A landscape with many valleys, sampled at points; each row gives a point and its height.
A ball rolls from a point to the lowest of its 2 nearest points, and stops where none of them is lower. Distance is the straight distance between rows; heights are no part of it.
z537: [ 23 -27   1  -2  11  23  -6  -5   8 -34   4  16   6   3 -20  19   8 -37
 -11 -14]  (h 4.20)
z5: [ 26 -11 -33  15  32  38 -26 -14  -6 -14  -5  33  -7 -14  13  18   7  11
   7  38]  (h 2.70)
z689: [  9  -5   4   4   0  -3 -23   7 -17  11  -1 -14  -5  27 -26  -1 -22  -7
 -13 -17]  (h 6.02)
z200: [ 25  -2 -18  -6   4  12  15   9  -9   1   0  23  -6  20 -29 -10   1 -35
 -30  -4]  (h 1.15)
z751: [-24  18  14 -29 -46 -21  23   5   4  23 -10 -22 -15   1  -8 -27  17 -28
 -15 -25]  (h 6.23)
z463: [ 27 -18  -4   9   9  26  -8  22  -4   8   0  -7 -18 -27 -22  12   0 -32
 -29  10]  (h 4.99)
z382: [  2  -9 -32   4  29  21 -37 -16  -2  -4   4  13 -12 -25  11  31   4  14
  23  18]  (h 3.04)
z283: [-19  -4  11 -12 -14 -19  -5   6 -25  -1 -13   4 -27   4  -6  17 -10   1
 -21 -14]  (h 4.44)
z306: [ 13   1 -30 -16  16   9 -17 -18   5   3  38 -12   9  -8  24  30  17  -9
  27  20]  (h 5.79)
z91: [ 13  22  24  16 -57  -6  30   5  14  -5 -19  -6 -19   9 -39 -28  -5   2
 -10 -10]  (h 4.45)
z684: [  2 -10  15  15   8 -27  16  -2  32  -4  20  -1   3  32   9 -18  -9  27
  24  -2]  (h 4.67)
z367: [-34  10 -17 -17   0 -21   4  -6  18  -3 -23 -38 -12 -20  33  12  21   4
  32  -1]  (h 5.12)
z514: [  3  -1 -14 -28  13  13   0   6  -9   1  -3  18  -9 -38   5  20  28 -33
  -9   6]  (h 4.29)
z4: [-18  37  23  19  -6 -10   3   0  10  11 -16  -5   5   7   4 -33  21  38
  12 -29]  (h 7.87)
z35: [-26  -4 -19 -24  18 -23  22 -16  11  13  18  -9  11  -4  12   7 -12   3
  17  15]  (h 1.57)
z509: [ -6  11  10 -20 -20  -7   9  11  -4  30  12 -36 -21   4  15 -10  -1  -2
  -3   5]  (h 6.98)
z532: [-25  33   7  14   1   8  23  -5  17   5  -5 -12  -7  -6   7 -12  30  15
  19 -10]  (h 7.23)
z288: [-25   4 -30 -18  11 -30  10 -15  -5  25   8  14  17 -14  39  19  -2   4
  15   8]  (h 1.40)
z647: [-27  -3  30   6 -19 -39  11  -3  33   6  -8  -7  -3  25  11 -25   0  18
  23   1]  (h 5.28)
z89: [ -4   8  -7 -21  -2  -9 -24  21 -22  44  11 -17 -11  11  15 -18  -1 -19
 -11  11]  (h 7.21)
z278: [  2   1 -14 -24 -15 -23   8  -5 -13   7  22  -9  18 -34  10  29  -2 -13
   6   7]  (h 3.54)
z118: [ -8  23  10 -10 -24  -1  20   6   4  17   4 -36  -4  -3  -3 -10  15 -19
   0 -21]  (h 6.63)
z459: [-23  11  -8  32  26 -25  24 -18   5   8  21  -1  19   6  14   7 -10  34
  11 -18]  (h 1.45)
z967: [ 13  21  21  33 -25  20  -6  13  -9 -23 -22 -10  -3   0 -13 -12  15   6
 -11 -14]  (h 5.60)
z251: [ -7 -26  11  -8  -4   5 -10  -1   4 -12   6  -8  -2  -7   6  14  -9 -15
   7  15]  (h 2.35)
z205: [ 16  -6 -18  20  37  34  -8 -21   2  11  16  25  32   1   9  19   0   1
 -18  41]  (h 2.24)
z259: [ -2 -17  24   3 -10 -24  12  13  14  -9 -11 -15   4  -8 -18  -7  -1  17
  11 -11]  (h 6.22)
z146: [ 27  13   7  33  24  23  -4  -1  -7 -12  -8  17   9   4   4 -14   3  34
 -10  11]  (h 7.42)
z149: [ 20  -4  -1 -20 -27 -12 -25   0 -11 -16   0   0 -65   8  -8   1 -12 -19
 -22 -12]  (h 6.17)
z596: [-13  -3 -30   1  15 -15  -9   5 -19  36   9   0 -10 -11   7  36  -6   8
 -18  10]  (h 3.52)
z828: [  7  -4  33  14  -3  26  19  17  15   0   7 -13  16 -13  -8 -18  12  -3
  -4   4]  (h 6.01)
z869: [  9  -2  20  -2 -23  -5  -3   2 -22 -12  -1   6 -42  -1 -17  12 -12   6
 -30 -18]  (h 5.22)
z495: [ 24 -15  -4  24  15  17 -21   4  -9 -11  -5   2  -8  28 -28  11 -25   5
 -10   9]  (h 6.49)
z752: [  6   0  16   7 -38 -38  11  19  22  -6 -20   2  15  -7  -5 -21  -1  31
  34 -15]  (h 6.87)
z729: [ 15   3  28  11   6  -4  21 -10  21 -13  12   8   5  17 -20 -23 -11  30
  -3  -8]  (h 3.82)
z775: [  0  -8  -3   7  32   4   4 -10  -3 -16   8  22  26  10 -28   4 -21  20
 -13  -8]  (h 1.97)
z358: [-22   3  -4 -15 -23 -23  22  -2   2 -15  -2 -13  14 -27  10  15   7 -18
  12  -4]  (h 3.75)
z347: [ 21 -15 -21  -4  -8  16 -13   0 -30   6   5   9  -4 -19  -8  19 -26   2
  -9  23]  (h 3.07)
z290: [  1  26  31  19 -24 -13  16  11  12  -1 -16   0  11 -10   8 -40  10  43
  16 -13]  (h 7.53)
z875: [ 16   5  31   1 -42   3  19   7   1  -9  -8  13 -30   9 -26 -40   5  -7
 -27  -7]  (h 3.37)
z508: [ 32   7  -5   4   5  19  24  19   1  -5 -12  25  18  25 -24 -29   0 -22
 -12   5]  (h 2.38)
z51: [-21  -4   3  -2   7  14 -21   4   6  14 -14 -27  10  13  -5 -26 -16  12
  16  -4]  (h 5.98)
z936: [ 18 -41  -3 -16 -12   6 -20   4 -14   1   2   5 -20 -18   7  21 -10 -25
  -7  40]  (h 2.79)
z703: [ -7 -25  33  11  -7 -13  20  22  16  -9 -15   6  15  -5 -23   6  -3  -3
 -10 -22]  (h 5.62)
z951: [  0   1 -28 -16   4  -8 -23  -2 -24  16  14 -12 -11 -22  -3  29 -22  15
   5  11]  (h 3.32)
z220: [ 36   4  10   6 -22  14  26  25   9 -20 -20  24 -11  17 -37 -48  -8  -6
 -24  -3]  (h 1.50)
z850: [-17  -2  13 -10  -7   8 -26   4 -10   7 -17 -23  -9  28 -12 -13 -12  -7
  -7 -10]  (h 5.44)
z724: [-13  14  24  29   6  22  30  -6  31  -8   4 -19   6 -20   3 -13  25  15
   8 -11]  (h 6.69)
z401: [ 13  -3  -5 -33  -7 -16   9  13 -17  17  14   4 -17 -30   6  10  11 -23
 -13  -3]  (h 3.84)
z222: [-11   8   5  13   1  19 -15  -8 -15 -15 -10   8  23  19   3   5   6 -10
  12 -17]  (h 2.33)
z583: [ -3  -2   2   2   3  33 -14 -11 -18 -14  -2  17  32   3  13  11   8 -22
 -11   5]  (h 1.41)
z160: [-30   5 -12 -19   1 -22  -4 -11   3 -27 -31   9   5   5  20  18   8  -6
  40 -12]  (h 4.71)
z447: [ 30  -4 -16 -10   8   7 -29  -5  -9   9  10  11 -44  12   7  18   3  -9
 -19  16]  (h 6.32)
z605: [  2  13   5  17 -11  14 -11  13  -2 -29 -23   4   0  19   2  -5  26 -10
   6 -21]  (h 3.95)
z926: [ 13 -12  -2  19   9  33 -12 -11  -9   6   7  17  21  12  -2  13  -8 -15
 -24  26]  (h 1.96)
z927: [-18  13 -11  -8  -3 -37  19   5  -3   9   5  -9  36 -18  10 -17 -20  26
  30 -10]  (h 1.06)
z654: [-35   4   8  19   1 -37  24 -13  20   0  17 -18  36  -2  11 -11 -14  32
  16 -14]  (h 1.43)
z499: [ 14   2  15   0  13  11   6  -9   5 -23   5  30  20  18 -24 -15 -16  27
 -12 -28]  (h 2.82)
z943: [ 19   7 -11 -17  11  10  -3  -8   6 -15   1  14  -6  19 -28   5   8 -12
  -7 -21]  (h 2.96)
z110: [-24  10 -19   9   8 -32  19   6 -12  21   4   9  30 -16  28  -8 -22  22
  19  10]  (h 1.24)
z376: [-12   2  25 -25 -45 -20  26   6   5   2 -11 -10 -15  12   3 -45  -4 -33
 -11   6]  (h 5.93)
z916: [ 13  -2 -34 -18  13  -8 -26 -18 -10  25  31  -4  25   2  28  17   6 -20
  22  13]  (h 5.87)
z418: [ 13 -16  23  13   4  29   5  32   0   5   0 -23   7  -8 -17  -9   5 -25
 -17  11]  (h 5.48)
z335: [ -3  -6 -20  21  27  -5 -13 -22   4 -13  12   4 -14  -4  14  22  -8  35
  20   4]  (h 3.49)
z388: [ 16   6   9  30  17  28 -22  15  -1 -13 -14  -1   4  14   4 -29   0  15
  10  15]  (h 7.09)
z3: [ -9  15   8  28  -3  17 -16  13  17  -2 -20 -28  -2   8  -3 -34  -6  20
  29  -6]  (h 6.48)
z975: [ 24  16  34  39   4  24   6   6  -2 -21 -19   2  11   2 -10 -21  22  23
 -26 -12]  (h 6.74)
z841: [-26   2  21 -18 -29 -13  25   0  19  -1  -8   6   2  27   3 -36 -10  -1
   6   7]  (h 5.69)
z317: [ 31  -2 -30  25  31  22  -9 -10  -5  11  13  31   4   1  14  20   9  14
  -2  36]  (h 2.44)
z276: [-31 -11 -10 -38 -19 -21   7 -10   9 -14  -8 -18  -6 -16   3  20   2 -39
  13  -4]  (h 4.00)
z799: [  7 -33  30  -3   4  15   9  12  21 -26  -5  15  14   2 -20   4   6 -21
 -10 -17]  (h 4.89)
z819: [-27 -24  12  -4  11   3   7  -4  14   1  19  -1  13  -3  14   4 -19   6
   4  15]  (h 1.90)
z602: [ 16   1 -30 -32   5  -3 -29 -17 -14  25  12  11  -8   8  10  22   2 -23
  -4  10]  (h 6.00)
z584: [ 31  -6 -19 -23   1  17 -25  -9 -10  -7   1  18 -51  14 -15  -9  -4 -24
 -28  -1]  (h 6.82)
z106: [-27   6 -19 -12  13  -9 -14 -13   6  17  11 -41 -12  -8  49  20  14   2
  28  13]  (h 5.33)
z184: [  6   9  -9 -14  11  -2  -7 -11   5   8  15 -22 -20 -13  27  19  23   6
  15  14]  (h 5.56)
z615: [-31 -14 -14 -40  -1 -16 -12 -15   5 -22 -14   3  -8   9  22  22   9 -13
  16  -9]  (h 4.37)
z289: [-12   4 -19  23  29   8 -10 -13 -14  10  14  15  31  -5  -3  11 -12  11
  -1  -5]  (h 1.35)
z421: [-20  21  -7  12  10   0  11 -16 -19  17  15  16  21   2  20   7   1  22
  -9  -8]  (h 0.81)
z719: [-21  -6 -14  10   7 -23  -3   5 -14  10 -14  12  -5   4 -17  34 -18   4
 -16  -6]  (h 3.83)
z28: [ 23 -12  -9  -2  25  13  -6  19  -8  10   0  10  -2 -35 -12  26  15 -18
 -18   8]  (h 4.68)

Two balls start at each pair of points below. Name the first point that both come to, or write -.
z869, z259: -
z382, z146: z583
z751, z828: -

For each start below, name the point where the ball stops.
z584: z927
z463: z278
z509: z421
z160: z278
